A landscape with many peaks, sampled at points; each row gives a point and its height.
A climber steps from a point to the highest of its 2 nearest points, and stops where none of them is higher. Distance is the straight distance between rows; heights are no part of it.
q_78: [ 36   0  16  17  30 -23   0 -19  -8   3 -16  16 -28  -7  18   5 -14  -8
 -10  16  11 -33 -54]  (h 1)
q_537: [-45 -11 -32 -20 -15   4  11  22   3  12 -10   8   6 -17 -34 -10  -2  -6
   6  -1  14 -35  11]  (h 671)
q_336: [ -2   4   5 -15 -13 -15   3 -32  -8   1   6 -31  -9  23   2  10   9  11
  -2 -14 -24  -2 -31]  (h 246)
q_777: [ 40  21  -4  -4  17   8   5 -15 -10  30 -20  20 -24 -16  -6 -13  14 -25
  -3  45  -8 -20 -18]  (h 337)
q_563: [-23 -18 -12   3 -20   7   0  39  22  -2  17  -9   3   4 -23 -25   0  34
 -15 -42 -10 -29  18]  (h 663)
q_392: [ 20  -2  -4  22  13   5 -15   8   1   8   2  15   6  -1  35  12   3  18
  25   2  24  -5   3]  (h 490)
q_257: [ -6  -1  -3  12  -5 -13  -7   8   7   1  -7   6   0   6  -1  -2 -15  10
   9 -18  23 -38 -23]  (h 220)
q_456: [  1   0  -4  -3   5 -11  -4 -29  -9  -1 -17  14   9   1  15  36  -5  -8
  25  20  15  40  -4]  (h 264)
q_852: [-31  15  -1  -9  10   0  15 -29 -27  16   5  17 -11 -24  -6 -16  16 -39
 -17  39 -30  -3 -20]  (h 469)
q_350: [ 22   3 -13   4  -1  27  15  14  17  10 -12  10  -3 -31 -18   1  18 -14
  -5  24   1  -3  25]  (h 360)
q_211: [ 14   5  22  -5   5 -13  -6   7  10 -42 -25   6  17  15 -14  14   1 -10
  19 -25  26  18  27]  (h 293)
q_343: [ 54  -4  11  11  23  -6   0 -15   4  -4  -2   7   7  -3  20  23   9 -12
  26   7  14  26   6]  (h 349)
q_302: [ 58 -11 -31   8  -7  24  -6   6   0  12 -20 -23 -11   9  12  17  -5 -13
  18  29   4  -9   6]  (h 152)
q_7: [ -6  -1 -10  10   4  -5 -10  15  10  10   3  20  19   0  27  15 -17  32
  36  -9  28  25   1]  (h 536)
q_293: [-15   7  33  22  22   0  -8  -8 -16  -5  15  37  -9 -18  30  -7   0 -11
  -6  20   4  -1 -21]  (h 36)
q_160: [ 41 -21  12   3   4  -2 -12 -10 -11 -23  15 -42   2  34  18  19  27   3
  23 -15   2 -25   1]  (h 214)
q_885: [  4  11  -1   7  12  18   0  -2   6  16  -6  25   5 -23   5  16  15 -15
  12  32   5  16  14]  (h 321)
q_913: [-12  -2   8   5  16 -24 -11 -29 -26  -7   2  -7   6  18  36  34 -12   0
  33   8  22  20 -19]  (h 238)
q_943: [-15  -6  25  15  17 -24   4  13   1 -18   9  30   5  -8  -6 -23 -22  17
 -27 -31  -1 -31 -27]  (h 182)
q_933: [ 57  -1 -27  -3 -13   1  22   4  18  22   6 -17  -7  -1   1  -8  -9  25
 -13  -6 -25  -7  -6]  (h 384)
q_194: [ 54  -3   3   2   1 -17   6 -15   4  -6  -6 -12   1  19   0  14  12   5
   2 -20 -10  -5 -12]  (h 273)
q_824: [-14   6 -24  -5  16   5   8  -1  -8  44  22  29  -7 -29  13 -13   2   7
  -4  25 -36 -16 -16]  (h 452)
q_949: [ 80 -25 -21   7  -8  26   6   2   5  -3 -20 -27  -7   5  12   3  -8  -6
  -6   5   1  -4  18]  (h 154)
q_405: [ 49 -15   6   4  -9  28 -11  -9  -5 -18   1 -49 -16  33   3  12  31 -21
  20  -3  10 -18  12]  (h 194)
q_973: [ 71 -32  -8   5 -14  31   7   6  12  -9 -12 -53   9   6  10 -20  -5   7
 -29 -17 -12  11  34]  (h 168)
q_690: [-39  17  36  -3  12 -17  -9 -14 -19 -27  12   4  14  15  10  13   0  -4
  13 -13   9  46  14]  (h 167)
q_339: [-24  -1  -1 -20 -20   4  -4   4  -6 -15  15 -39   3  33 -21  11  14   3
  23 -25   3  32  28]  (h 485)
q_312: [-61  10   1  -9  -1  -8 -15 -34 -22  -2 -10  -7  -7   5   4   9   0 -26
  -1   6  19  -8 -23]  (h 450)
q_96: [ 36 -33 -21  25 -10  44  -8  33   7 -10 -24 -16   9  -8  34 -20 -19   0
  -6   5  31   9  57]  (h 232)
q_858: [ -9  22  -3  -6   7   2   8 -25 -11  34  29  11 -12  -1  12 -11  16   2
  -2  26 -40 -10 -24]  (h 385)
q_978: [ -4  15   2 -13   7  -9  10 -22  -3  11   3  17  -3 -11   1  10   2   4
  -6   8 -34  46 -11]  (h 426)
q_238: [-36  12  17   8  10 -19  -1   9  -4  -3  17  28  10 -14   9 -15 -27  24
 -21  -4 -24  21 -10]  (h 139)
q_847: [-30   4 -25 -22 -31  24   8   2  -5   4   8 -28  -2  21 -32   7  17   0
   3   4 -11  22  21]  (h 501)
q_22: [-20 -12  24  10   2 -16 -12  17   1 -13   1  29  -4 -11  -9 -23 -18   1
  -9 -25  33 -49 -28]  (h 201)
q_867: [ 19  -4  11   7   4 -16  -9   6   9 -18 -12 -12   4  14   2  14   7  15
   3 -16  12 -22 -13]  (h 243)
q_897: [-14   3 -18  -7 -11 -25  -6  15  15   2   2  13  24  11   0  16 -28  32
  17 -16  13  31  11]  (h 586)
q_775: [-15  29   9 -12  11   9  24 -12   3  13   5  27  -4 -31 -14 -18  21 -22
 -17  25 -43   8   3]  (h 543)
q_979: [ 12  -8 -19  -8  -9 -13   1 -13  -5  22  16 -24 -23  26   2  -2   7  22
   0   1 -18 -28 -26]  (h 286)
q_964: [-16  11  44  11  12 -12  -8  19   6 -43  -9  16  13   5   4   0 -10   2
   6 -36  27   9  11]  (h 324)
q_9: [ 34  -7 -18  -8 -15  16  11  -9  13   2  -3 -26   8  16  -2  19  15   3
   0   0 -22  41  22]  (h 512)
q_937: [-29  -8 -17 -14 -26  11  -3  36  15  -2   0  -7   6   7 -36  -6  -7   8
  -1 -16  13 -20  21]  (h 773)
q_241: [-27   6 -22 -21 -15  -5   9  -3   8  13 -10   9  -6  -8 -42  -1   2 -20
   5  12  -6 -15  -3]  (h 582)
q_406: [ 56  -6  -7  26  24  26 -15  29   8   7  11  -3  -5 -11  46   5   7  10
  18   0  13   3  21]  (h 435)
q_736: [ 10  -2 -23  -3  10 -15  18  -5   6  29 -11  19  -8 -27 -16 -12  -9 -14
 -13  16 -19 -35 -28]  (h 318)
q_675: [-28   8  25  -1  -1 -27   2 -26 -14 -14  15 -18  -6  22   2   2 -14  16
 -20 -17 -10  13 -29]  (h 211)
q_285: [ 56   7  23  -7  15 -26  15 -28   4  -2   1  -8   9   2  11  25  16   0
   5   0 -13  28  -4]  (h 311)
q_562: [-22  -2   6  -4 -19  12 -12  41  12 -16  23 -27   5  30  -8 -17   1  37
  -2 -43   7  -4  29]  (h 579)
q_653: [-38  22  15  -8  10   8 -10  17  -1 -22   0  18  20   6   3   5   2  -2
  25 -11  30  41  29]  (h 151)
q_805: [-61  10  20  13  16   3  -9 -12 -25  10  24  25  -9 -25  16 -20   5 -12
  -4  23 -11  -3 -12]  (h 53)
q_401: [ -4   7   2  11   3  -6 -13 -11   9  -1 -25  38  11 -25  13  20  -7 -23
  17  26  23  22   4]  (h 292)
q_289: [ 25 -12  -7   9  14 -22  16   9  21  19 -14  37   8 -34  -4  -8 -26   4
 -13   6 -10 -22 -19]  (h 274)
q_879: [ 22   0  -4  -1 -12  16   9 -12   7 -11 -19 -25   7   5  -6  17  19 -13
   7   1   3  11  17]  (h 462)
q_589: [-49  17  -3 -10  -5  17  -3  11   3  -4   9  20  14  -7 -11  -5   7  -3
  12   4   5  14  34]  (h 136)
q_419: [ 48 -11  -6  11   2  36   5  30  23 -20 -11 -11  14 -26  24 -17  -1   6
 -21 -12  14   7  39]  (h 269)
q_924: [ 28  -8 -14  18  10  -3  -8  14   5   5 -19   8 -30  -5  -8  -1  -4 -17
   5  18  16 -57 -10]  (h 212)
q_534: [ 29   1 -33  -2  15   8  11  14   7  38   9  28  -7 -29   1 -12   3  -5
   0  28 -17 -24  -4]  (h 379)
q_275: [-12  10   0 -25 -18 -23   4  -8  13 -14 -20  -4   9  20 -35  11  -8   5
   2  -8   5  39  13]  (h 651)
q_110: [ 27 -10  -9   8 -16  42   0  14  12 -12 -19 -21 -11  -9  -7   1  17 -29
   3  10   2   0  34]  (h 412)
q_597: [-53   6  18   4   4  15 -11  -2  -9   8  40  10 -16  -7  -2 -20  22   4
   3   7 -13 -20  -7]  (h 70)
q_488: [-20  37  24  -9  10   0  20 -25   3  10  14  14  -7 -10  -4  -7  21 -16
 -12  18 -43  47  10]  (h 483)
q_871: [-20  12  55  16  14  -6 -14   1 -23 -39   9  14   6   9  18   2   5 -10
   4 -29  34  -2 -10]  (h 350)
q_576: [ 72 -25  -9   2  -1  26  -1   0 -16 -13  -2 -46  -6  22  15   7  20 -18
   4  11  -2  -4  31]  (h 175)
q_42: [ 29 -10 -24   4 -11  21   2   6  12  13 -19 -16 -26   4 -11   9  12 -10
  12  22   3 -36  -9]  (h 181)
q_798: [ 32  -2  -9  24  21 -18  -4  20  16  14 -15  30  -6 -25   6   0 -12  -5
   5  11  16 -30 -14]  (h 244)
q_998: [-91   8  20 -13  -2  -6 -13 -18 -25  -9  10 -19  -6   9 -15  -1  -6 -31
 -22   8  19  -7 -21]  (h 401)
q_265: [  4   1  24  22  23  -4 -17 -14 -20  -6   0  10 -23 -11  21  -1   2 -13
  -1  18  23 -29 -31]  (h 19)
q_707: [ -6  14 -17 -15  -2 -10  16 -43  -8  31  -1  -2  -5   3   7   9  11  -6
  -1  30 -27  13 -22]  (h 361)
q_145: [  3  -4 -10  -9  -6 -32   6   1   5  11  -3   6   7  11 -10   8 -24  42
  -8 -26  -5  12 -12]  (h 522)
q_753: [-13   0 -14 -10  -6  17  14  15  15  26  35  -3  -1  -7  -4 -20   5  27
 -15  -3 -46   4  14]  (h 703)
q_81: [-16   3   6  -9  -3 -31   0  -6   0 -17 -32  21  13  11   0  16 -25 -13
  14  -7  38   0 -17]  (h 658)
q_407: [-52  19  21  -4 -15  -7 -18  10  -3 -28  13 -17   2  25 -24  -2  12  -2
  13 -17  23  -4  14]  (h 414)
q_780: [ 62   0   6  10  17  13  -6  16  11 -14 -12  -6  15  -9  28  21   9  -2
  12   6  24   7  27]  (h 388)
q_415: [-55  -3   2  -5   3  -3  -4  21   0  17  33  16   1 -13 -11 -32  -5  17
 -18  -4 -28 -17  -4]  (h 94)
q_516: [-51  -1  -3 -19   0 -11   9 -27 -33   7  13   6  -5 -15 -10 -14 -34 -18
 -36  11 -18  -2 -44]  (h 82)
q_313: [-24   2  -6 -11 -13  -7  -5 -19  -5  12 -25  -4  -8   8 -20   7   7 -29
  -6  13  20 -22 -25]  (h 510)
q_399: [-28 -11   4  12  17 -14  -1   4 -15  -2 -12  38  -2 -38  -7 -11 -32 -11
 -18  13  -2 -39 -41]  (h 511)
q_75: [ 56 -14 -15   5 -15   8  13   2   3  23  10 -27 -20  22  10  -6  13  17
  -4 -13  -9 -32 -18]  (h 331)
q_782: [ 33   2  -4  11   1  32  13  25  26   7   7   3   4 -31   7 -12   9   0
 -14  -1 -17   4  21]  (h 315)
q_686: [ -8  11  -9 -13 -19 -25   2 -19   7  -6 -32  -4  11  22 -28  21 -10  -6
  21   0  29  14  -4]  (h 736)
q_955: [ -6  -3 -33 -13 -10  16  16  18   5  45  23   5  -3 -17 -12 -18   6  18
 -18   8 -45 -28 -15]  (h 566)
q_765: [ -9 -16 -11  -6 -22  23 -18  19   4 -26  19 -37   7  33  -4   4   4  18
   4 -35  -4  21  42]  (h 526)
q_833: [ 31 -38 -14  16 -17  36 -10  26   2 -21 -11 -44  14   5  37 -31 -17  16
 -18 -10  15  26  55]  (h 208)
q_862: [-19   0  43  10  12 -29 -11 -12  -9 -23  21   3   7  12  11   3  -5  24
  -3 -27   0  27  -8]  (h 186)
q_396: [ 30 -40 -17  11 -29  26  -3  12   2 -15 -17 -43  13  14  -3 -11 -11  12
 -10 -12  -2  25  49]  (h 189)
q_448: [ 27   2  -4 -11  -8  -9  13   3  23  17   4  -2   9   2  -5   1   1  26
 -23 -16 -30  18   1]  (h 451)
q_635: [-35  -1  19   8   4 -34  -1  17   3 -12  10  20   6   6 -16 -15 -29  40
 -19 -38 -13   3 -12]  (h 161)
q_935: [-55  20   9 -18 -13  -2  -6  -6  -7 -24   2 -21   6  34 -27   6  21 -12
  15 -11  24  36  21]  (h 448)
q_38: [-49   4  -7  -8  -4  21   9  33   2   4  23  23   4 -23 -24 -24  10  11
  -5  -3 -17 -11  26]  (h 117)
q_131: [-16   0  13   5   2 -23   1   0  -5  -1 -25  35   3 -20  -7   2 -21 -23
 -10   9  19 -17 -23]  (h 585)
q_317: [ 35  -9   5   5   9 -10 -20 -27  -5   6   6 -31  -6  28  32  18   8  10
  32  -6   8 -15 -22]  (h 237)
q_97: [-47  10  -5  -8   1 -18  11  -6 -13   5   0  30   7 -25  -7  -3 -30  -5
 -24   6 -31  25 -25]  (h 113)
q_587: [  3   1 -19 -23 -25   5  13   0  10 -11 -10 -26  15  20 -27  15  -1  13
  -7  -7 -21  56  34]  (h 569)
q_446: [ -1  14   0 -10  11   1   9 -36 -19  26 -10   5 -20  -7  -3  -8   8 -42
  -4  37  -9 -24 -37]  (h 403)
q_813: [-45   5  32  -2   6  -3 -22  -8 -17 -26   5  -3  -4  10  -3  -4  14  -9
  11 -12  45 -16 -11]  (h 378)

For each start below, name the point where the climber stops.
q_635 -> q_897
q_302 -> q_824
q_38 -> q_897
q_964 -> q_937
q_973 -> q_350
q_576 -> q_897
